Each row is a point on a landscape with many valleys, with its height.
From any point a ball rolls to the lowest of the 3 points nearest to it. It stops when none of these is lower. Distance is the straight distance between rows; heights are no part of it.
K576 h=103: [ 91,  83, 129, 116, 101, 117, 115, 115,  74]
K993 h=151: [105,  81, 113, 128,  64, 120, 124, 107,  76]
K531 h=252: [107,  83,  90, 127,  90, 126, 121, 148, 101]
K848 h=327: [119,  69,  70,  88, 106, 123,  98,  98,  80]
K672 h=191: [141, 112,  43, 136,  68, 113, 145, 136, 152]
K112 h=242: [110,  80,  64, 110, 118, 138, 116, 147, 113]
K733 h=71: [ 93,  88,  95, 117, 132, 141, 119, 167, 116]
K739 h=576: [ 83, 136,  84,  67, 110,  52,  40,  59, 129]
K94 h=304: [128,  89,  78, 138,  49, 110, 129, 130, 107]
K424 h=508: [ 85, 124, 118,  76, 119,  67,  77,  69, 100]
K607 h=704: [ 69, 145, 138,  80, 104,  50,  66,  62, 128]
K90 h=729: [ 93, 120, 120,  73,  84,  70,  87,  27,  91]
K500 h=785: [ 58, 144, 141,  97,  69,  59,  55,  52, 165]
K742 h=286: [122,  69,  66, 100,  88, 121, 106, 108,  81]
K118 h=406: [ 99, 118,  85,  59, 124,  62,  61,  57, 100]
K235 h=467: [ 84, 125, 133,  81, 114,  73,  83,  64,  94]
K806 h=387: [ 75, 108, 148,  97, 127,  96, 105, 107,  83]
K466 h=448: [ 97,  99, 104,  76, 102,  75,  87,  47,  76]
K663 h=564: [ 85, 123, 137,  83,  92,  72,  89,  44, 101]
K306 h=339: [119,  75,  81, 102,  83, 114, 107,  96,  72]
K338 h=167: [102,  90,  77, 126, 109, 137, 119, 160, 123]
K616 h=619: [115,  96,  71,  52, 110,  75,  77,  40,  82]
K851 h=41: [107, 102,  93,  61, 121,  77,  79,  67,  81]
K765 h=348: [109,  94,  88,  61, 137,  88,  80,  90,  88]
K749 h=352: [ 92, 111, 123,  76, 136,  88,  89,  96,  88]
K413 h=277: [124,  96,  80, 146,  61, 119, 138, 145, 125]
K731 h=786: [ 48, 144, 112,  93,  90,  59,  37,  67, 160]
K577 h=411: [ 79, 114, 154,  96, 118,  85,  97,  77,  85]
K787 h=653: [ 74, 141, 105,  76, 141,  51,  50,  93, 123]
K882 h=787: [106, 105, 113,  76,  72,  80,  92,  20,  81]
K665 h=159: [113,  75,  60, 109, 102, 133, 114, 134, 101]
K476 h=251: [123,  74,  78, 123,  57, 119, 119, 114,  85]
K279 h=115: [ 96,  83, 110, 112,  91, 116, 113, 114,  77]
K253 h=219: [111,  76,  80, 105, 109, 129, 110, 124,  91]
K502 h=208: [136, 122,  39, 136,  78, 117, 144, 145, 157]
K216 h=485: [111,  77, 108, 110,  58, 111, 107,  75,  59]
K800 h=727: [ 66, 142, 126,  83,  85,  57,  57,  42, 150]
K930 h=88: [126,  80,  50, 120,  89, 135, 112, 134, 111]
K145 h=301: [115,  74,  80,  93,  84, 112, 105,  75,  65]
K807 h=222: [114,  76,  82, 121,  73, 120, 120, 120,  85]
K874 h=624: [ 79, 138,  97,  67, 103,  54,  49,  46, 129]
K512 h=126: [102,  87, 107,  91,  96, 103, 102,  77,  68]
K190 h=99: [117, 102,  56, 133,  93, 130, 130, 153, 146]
K25 h=623: [110, 101,  97,  65,  93,  84,  83,  32,  73]
K453 h=280: [111,  83,  86,  77, 137, 114, 100, 117,  88]
K375 h=372: [ 79, 109, 136,  86, 140,  87,  88, 108,  92]
K197 h=142: [ 83,  94, 146, 125, 106, 118, 120, 129,  84]
K780 h=64: [ 92,  87, 130, 118,  84, 112, 116, 106,  68]
K712 h=273: [101,  95, 105, 149,  80, 121, 132, 165, 117]
K124 h=451: [ 81, 107, 148, 101,  98,  94, 106,  67,  78]
K340 h=214: [ 85,  88, 135, 144,  97, 124, 131, 154,  93]
K420 h=233: [138, 114,  73, 145,  54,  97, 148, 141, 143]
K628 h=225: [ 96,  87, 100, 136, 102, 131, 124, 158, 110]
K356 h=112: [ 97,  88, 104,  88, 156, 121, 105, 143, 102]
K206 h=271: [102,  89, 103,  80, 119,  98,  93,  93,  79]
K400 h=397: [ 97, 104, 103,  70, 153,  90,  82, 103,  89]
K147 h=221: [102,  84, 109, 102, 124, 117, 104, 132,  85]

Where does a ball stop that starts at each point below?
K882 -> K851
K628 -> K733
K253 -> K930
K375 -> K512
K531 -> K733

For each start below, name every point that the ball comes to, in order.
K712 -> K628 K338 K733
K306 -> K742 K253 K665 K930
K25 -> K466 K851

Call two points neighbours if one is among the 3 nearest of the other. Go from one point of each pair to the other, from neighbour to neighbour, staying as low as possible. Name the highest point that can't be avoided.
K851, K930 -> K765
K930, K190 -> K147
K512, K733 -> K453
K190, K733 -> K338
